Points, in no order, along strands that fork, close into loops and pass close to each other.
Two points are linked if the straight distance between their rows is under 40.5. Some points are linked to none.
(871): [-27 -13 -24   2  -3   3 -11 -14   7  10   1   5   3   8 -15 -11 -10  -8
  -9  -2]
(274): [ 32  -6   4  -9  15 -14  23  26 -19  -4  33  22  -3 -16  14 -22  23   5
  37   0]
(79): [ 22 -18 -18  -1  26 -12   8   4 -23  -4  49  38   1 -30  10 -30   9  12
  33  -4]
(150): [-37  -8  30   7 -26  13  -8 -41  -7 -41  -7   1 -27   2 -12   7 -30   3
   2  17]
(299): [ 19   6  22  -4   1 -10   8  -6  10  -5  -7 -21  10 -11  29   4   2  21
 -14   1]
(1098): [-21   2  33  11 -42  21  14 -12 -15 -20 -16   4 -20  19 -12   5 -14 -14
   1  20]
(550): [  9  22  19 -21 -15  11 -30  -5  26 -11 -40 -40  22   5  11  30  -1   9
 -31  -7]
(1026): [ -7  -6  -5  11  -5   6  42  -1 -27  -3  19  39 -14   5 -22 -23   3  -8
  33   4]
(500): [ -2  -1  21  18  -8   5  53  22 -33  -6   6  29 -27   8 -29 -18  14 -16
  44  12]
(96): [-16 -13 -19   2  13  -8 -15  -9  12   4   5  -1   3   0  -6  -9  -8   0
 -15  -3]
(865): [ 33   7  13 -10  28 -21  11  -9   2   0  16 -12  14 -21  33  -4   1  33
   5  -6]
(721): [ -5  -6  10  -7  25 -27 -12 -29  18 -22   6 -15  -6 -28  22   6 -19  19
  -6   6]
(257): [ 53  10 -28   0  40 -12   4  33 -15  22  31  15  33 -24  28 -14  14  21
  22 -15]
(601): [ 45   9 -10  -4  23 -13  17  36  -5  20  13   2  20  -3  21  -3  16   2
   2  -8]
(1188): [-37 -13 -29   6   4   5 -24 -23  13  12  -4   6   3   8 -24  -1 -15 -11
  -5  -6]
(1071): [-16   2  46  12 -41  14  23 -13 -16 -23  -5   1 -26  12  -1   0  -7  -9
   9  21]
(179): [ 23 -19 -52   6  46 -15 -16  12 -20  16  50  40  14 -34  10 -29  -3   8
  23 -12]
(1107): [ 31  16  35  -3  -9  -1  15  23   3  10 -22 -30   8  -1  21  19   9   9
 -16  10]
(768): [ 25  10  32   1 -19  20   6  45   3  15 -34 -30  -3  16   2  32  19  -6
 -28  17]
(621): [ 51   8  -8   1  26  -7  20  56 -13  23   6   6  15   3  13   2  27   3
  10  -3]
(1093): [-30  -4  23  -2 -33  18 -14 -24   0 -31 -15  -6 -15  13 -11   6 -21  -3
  -7  15]
(1049): [-13   2 -12  -8 -12   8 -36  -5  23   2 -23 -14  10  11  -2   8   0  -4
 -27  -6]
(693): [ 16   0  23  -7  22 -22  11 -24   6  -9  15 -15   3 -24  29  -1  -2  34
   3  -1]
(1167): [-18 -13  28  12 -17  -3  32 -28 -16 -28  17  11 -27  -8  -8 -20 -11   8
  20  13]
(24): [-55  -8 -40  10  -3  16 -24 -25  12  22 -10  15   3  15 -35   9 -13 -19
   3 -17]
(929): [ 37  15  38   0   2  -2  28  32  -1  13 -13 -30   4  -2  23  16  22   9
  -3  15]
(656): [  2  15 -15  -3  23  -7 -40  -9  36   5 -16 -29  33 -15   7  13  -6  14
 -25 -16]
(645): [ 29  -8 -39   1  20  -1  11  35 -21  19  26  34   6  -1   3 -23  13  -9
  23  -6]
(1036): [  9  -3   5  12  -3   2  40  19 -28   1  15  26 -19  13 -17 -18  15 -14
  35   9]
(124): [-64   0 -57  17  -3  17 -35 -33  20  26 -12  18  -1  17 -39  29 -12 -28
   7 -28]
(261): [  2 -18   6  -2  10 -11  21 -18 -19 -17  40  24 -14 -12  -3 -24   1  10
  23  -1]
(447): [ 39   3 -15  -4  36 -17   4  15  -6  10  27   8  26 -22  24 -13   4  24
  10 -15]
(112): [  0  -4  39  11 -14   1  49  12 -25 -18  11  14 -28   4 -12 -20  13 -11
  40  18]
(153): [ 11  -8   3  -2  13 -17   5  -8   4  -6  12  -2   1 -13  18 -11  -4  13
  -7  -3]
(213): [-29   0 -30  -2  -6  11 -43 -11  20  14 -16  -8   8  16 -15   8   2  -9
 -20 -11]
(454): [-13   3   8  11 -34  24  14  17 -12  14 -22   1 -11  28 -18   9  -4 -24
  -5  19]
(190): [-37 -10  26  15 -13   1  24 -43 -19 -32  15  21 -28 -13 -14 -12 -21   3
  19  11]
(575): [-65   3 -20  -1 -15  24 -31 -42   9  -6 -23  13 -14  15 -37  25 -26 -18
   5  -9]
(1038): [-77   5 -24   1 -17  28 -30 -44  14  -8 -29  22 -23  12 -41  38 -25 -26
   5 -24]
(1013): [ 12 -21   3  -4  18 -15  17 -11 -26 -14  51  34 -11 -31   4 -30   6  14
  41   0]
(614): [ 21   4 -19  -2  32 -19 -11  -2  14  10   7 -11  26 -15  16  -5  -6  18
 -15 -16]
(608): [-24   1  12   9 -38  22  12  -4 -14  -3 -17   8 -11  21 -18   2 -11 -18
  -3  18]
(738): [ 24 -21 -27   5  39 -19  -7   3 -22   2  54  42   7 -39  12 -25   1  14
  32  -7]
(936): [  7  16 -40   0  57 -28 -43  -7  28  17   4 -24  34 -24   3  -2 -12  10
 -13 -25]
(754): [-77   5 -62  16 -13  24 -40 -40  25  18 -16  26 -17  15 -44  47 -14 -39
   8 -35]
(366): [ 21   7  -4  -3   7  -9  10  18   6  13  -3 -12  18   0  17  -3   6   0
 -20  -6]
(98): [-13  -3  -2  -8 -10   2 -25 -11  17  -5 -15 -12   5   1   2   4  -7   1
 -25   2]
(278): [  6  -8  29  -3  -5 -13  28  -8 -12 -19  19  -2 -18  -8  15 -15  10  10
  14   8]
(823): [ 42  -7  -3  -4  19 -12  23  41 -23   3  28  26   3 -22  16 -17  35   3
  44   5]
(132): [-38  -4 -49   6  31 -13 -44 -24  21  18   7   2   4  -4 -26  -5 -16 -17
  -4 -13]
(939): [ -5  -9  -5  -2  -1  -7   4  -8   4  -1   7   1   1  -1   1 -11  -7   3
 -15   1]
(874): [  9  -4 -14   0   3  -5  14  15  -6  15   7   7   2  11   0 -15   6  -9
  -7   2]
(207): [ 17  16  23 -13 -22   7 -15  10  15  -1 -36 -31  18   3  16  23   3   5
 -29   3]
(859): [  3  -3  30  -5 -12  -9  20 -10  -3 -18   7  -7 -13  -8  20  -7   4   8
  -1   9]
(770): [ 11  -4  -6   2  -3   1  30  22 -16   7  13  16 -10  14  -6 -17  11 -15
  10   8]
(1021): [ -8  -4 -13   0 -19  10  -1  13   3  21 -16  -1   6  22 -12  -1  -1 -19
 -14   7]
(812): [ 17  -7 -10  -5  17 -16  11   5  -5   2  24  10   5  -9  15 -17   3   8
  -1  -9]
(710): [  0 -10 -32  -2  23 -14 -12   4   6  13  13   5  13  -3  -1 -17  -8   1
 -13 -15]
(332): [ 20  -1  16  10  -9   9  21  48  -8  17 -16  -9 -14  19  -3   9  22 -11
 -10  21]
(296): [ 27  -7 -23  -3  18  -8  13  18 -15   7  26  23   4  -3   7 -20   5   0
  10  -9]
(357): [-25   0  12 -12 -28  15 -25 -19   7 -22 -23 -10 -11  16 -12  14 -17  -4
 -15   8]
(889): [ -9   3  27  18 -31  21  28  23 -20   6 -17   4 -20  23 -17   9   5 -25
   2  27]
(752): [ 39   9  -3  -8  35 -22   8   1  -1   7  21  -8  26 -19  27  -7   2  30
   8 -13]
(308): [-22  23  -4 -24 -19  21 -53 -18  32 -14 -40 -33  -2  36 -18  32   4  -9
 -41 -17]
(145): [ 47   5   0  -4  21 -11  26  47 -17  12  17  13   8  -9  16  -4  31   5
  28   1]
(412): [  2  13 -22   1  41 -21 -38 -11  31  11  -4 -25  31 -22   7   5 -10  14
 -17 -17]
(583): [-20   6   9 -19 -32  17 -34 -11  14 -19 -31 -19  -1  21 -10  14  -9  -5
 -28   1]
(1148): [ -6  -6 -27  11   3   8  35  -6 -31   7  21  54 -13   0 -25 -21  -5  -7
  35  -7]
(154): [ -7 -16  -1   4   7 -14  12 -21  -8 -16  25  10 -14  -9  -4 -18  -8   7
   7   3]
(718): [-81   2 -40   8 -16  22 -33 -43  18   3 -20  30 -29   7 -44  43 -22 -38
  10 -34]
(1030): [-22 -18   8   3   0 -13   1 -33   0 -23  12   1 -17 -11  -5  -9 -22   6
  -1  13]
(585): [-12  -6  30  15 -17   4  51  -6 -26 -22  14  20 -28  -3 -14 -22   1  -9
  37  10]
(265): [  5   0 -19  -3  11  -8  -9   9  14  16  -4  -6  17  -2   7  -8   1   2
 -26 -11]
(607): [-33   8 -27  -9 -15  23 -54 -21  25   7 -25 -12   4  29 -24  20  -1 -13
 -20 -14]
(1035): [-28 -16  24   9  -7  -9   5 -44  -8 -36  14   6 -29 -14  -5  -4 -24   9
  10  19]
(335): [ 21  11  25  -7 -17   2   2  16   8   7 -25 -28  14   0  18  17   5   3
 -25   8]
(1174): [-25  -5 -21   3 -19  15 -10   0   5  24 -19   5   7  24 -20  -1  -3 -21
 -12  -1]
(532): [ -2   5  23 -17 -32  10 -21  -5  12 -19 -28 -22  -3  13   8  17  -7   0
 -26   4]
(565): [ 45   4 -32   0  32  -9   4  44 -15  23  27  23  25 -17  20 -19  15   7
  19 -12]
(670): [-11   4  40  21 -35  20  34  12 -21  -7 -13   7 -28  23 -14   1   3 -22
  12  25]
(449): [  6  -3  10  11 -19  20  13  45  -8  24 -24 -10 -11  29 -13  14  15 -21
 -13  20]
(293): [  4  22 -11  -7  11   4 -48  -9  34   3 -28 -39  36  -7   5  23   5  12
 -32 -17]
(413): [-13   2  44  18 -33  14  42   0 -21 -18   0   8 -27  10 -11  -7   2 -17
  21  23]
(664): [ 32 -14 -54   8  37  -8  -6  31 -22  25  44  42  19 -29  15 -32  10   5
  31 -11]
(712): [ 15   3  24   5 -26  27   3  50  -3  15 -33 -20 -11  29  -7  26  17 -11
 -27  21]
(476): [ 19  20   4 -14  -2   3 -31  -4  29   1 -38 -46  41  -1  12  25  -1  14
 -28  -8]
(149): [-52   3 -19  -4 -22  27 -30 -26  10   3 -25   5  -3  25 -31  19 -14 -16
  -6  -8]
(744): [ 15   4  24  -4  -9  -8  17   2   2  -6  -1 -15  -5  -4  23   0   7   6
  -7   8]
(557): [-12  -9  31   8 -13   0  37 -19 -23 -25  27  19 -25  -8  -7 -24   1   0
  30  10]
(563): [ 16  -7  24  -8   1 -10  32   5 -17 -16  24  11 -17  -9  13 -21  16   6
  26   4]
(515): [ 15   7  19  -4 -21   8   5  30   3  13 -26 -19   2  11   4  16   8 -10
 -28  12]
(155): [ 24  16   1  -4   1   1 -18   0  24  13 -26 -40  39  -5  16  16   0  14
 -25  -8]
(237): [ 40  -6 -53   6  30  -4   1  45 -19  30  32  37  18 -14  12 -27  14  -3
  25  -8]
(310): [-26  21 -15 -20  -9  20 -60 -23  31 -11 -27 -27  -4  30 -21  29   1  -8
 -31 -14]
(803): [ 14   5  20  -6  14 -14  -5 -22  18 -10 -10 -27  12 -23  26  10  -8  31
 -10   4]
(380): [ 33  12   2  -5  13 -13  16  22   1  13   3  -8  16  -4  23  -3  13   6
  -5  -6]
(1080): [ 28   4  24   5   5  -3  33  48  -6  11  -6 -11 -10  12   7   6  31   1
   1  14]
(78): [ 23  13 -11  -1  21 -14 -13   2  24  15  -9 -31  38  -9  17   3  -2  19
 -20 -14]
(26): [  6   0  14  -6  29 -28  -5 -31  16 -12   6 -21   7 -28  28   7 -15  31
  -3   3]
(1023): [  5  -2  -5   1 -14   2  13  23  -2  17  -6  -1  -3  14  -4  -3   4 -18
 -12   9]
(989): [ 22 -10  15  -8   8 -10  29  11 -23 -13  33  24 -11 -15   7 -28  20   6
  39   3]
(1092): [-24  -7  40   5 -29   7  -2 -37  -7 -42  -1  -6 -27  -2   4   2 -22   8
   1  20]
(1077): [-15  14  11 -24 -25  14 -38 -11  22 -19 -38 -28   2  24  -9  25  -3  -3
 -33 -10]
(974): [ -8 -12  -1  -1  20 -25 -10 -22  11 -14  10  -5  -4 -20   8  -4 -13  14
  -8   1]
(226): [ 39   8  28  -1  17  -6  34  42  -8  12  -3 -16  -2   1  14   9  31   9
  10  10]
(1046): [ 15   5 -30   0  53 -29 -24  -3  15  13  15 -12  29 -23  10  -4 -15  21
  -8 -25]
(1165): [-11  -5  46   6 -38   6  12 -21  -8 -30  -2  -8 -24   4   7  -1  -7   1
   1  19]
(404): [-41  -1 -20  -3 -33  27 -23 -10   8  17 -26   1   6  32 -23  13  -7 -21
  -9  -5]
(905): [ -8  -2  14 -11 -19   3 -19  -9  15 -16 -16 -20  -1   0   8   9 -10   6
 -22   4]

A fork is a point with three links, a tip a point with one. Leave the first point through the second and follow the links. Name the first fork or tip that comes.
(274) / (823): (96)
(557) / (1167): (237)
(515) / (768): (335)
(563) / (278): (26)
(614) / (1046): (476)
(124) / (754): (1036)

A piece is two or more points that can be reached from each other along the links. Count, over all rows, the pieces, the separate loops (a circle has one, a figure eight two, a Y none), the forks (points with three links) and the tips (points with one).
pieces: 3
loops: 7
forks: 9
tips: 1

Name the points in between on the shortest way along the links from the first point to the second, in order.
(812) / (265): (153) (939) (96) (710)
(1026) / (1030): (1036) (500) (112) (585) (557) (1167) (190) (1035)
(693) / (823): (26) (803) (299) (744) (859) (278) (563) (989) (274)
(718) / (557): (1038) (575) (149) (404) (1174) (1021) (1023) (874) (770) (1036) (500) (112) (585)
(563) / (380): (989) (274) (823) (145) (621) (601)
(515) / (293): (335) (207) (550) (476)
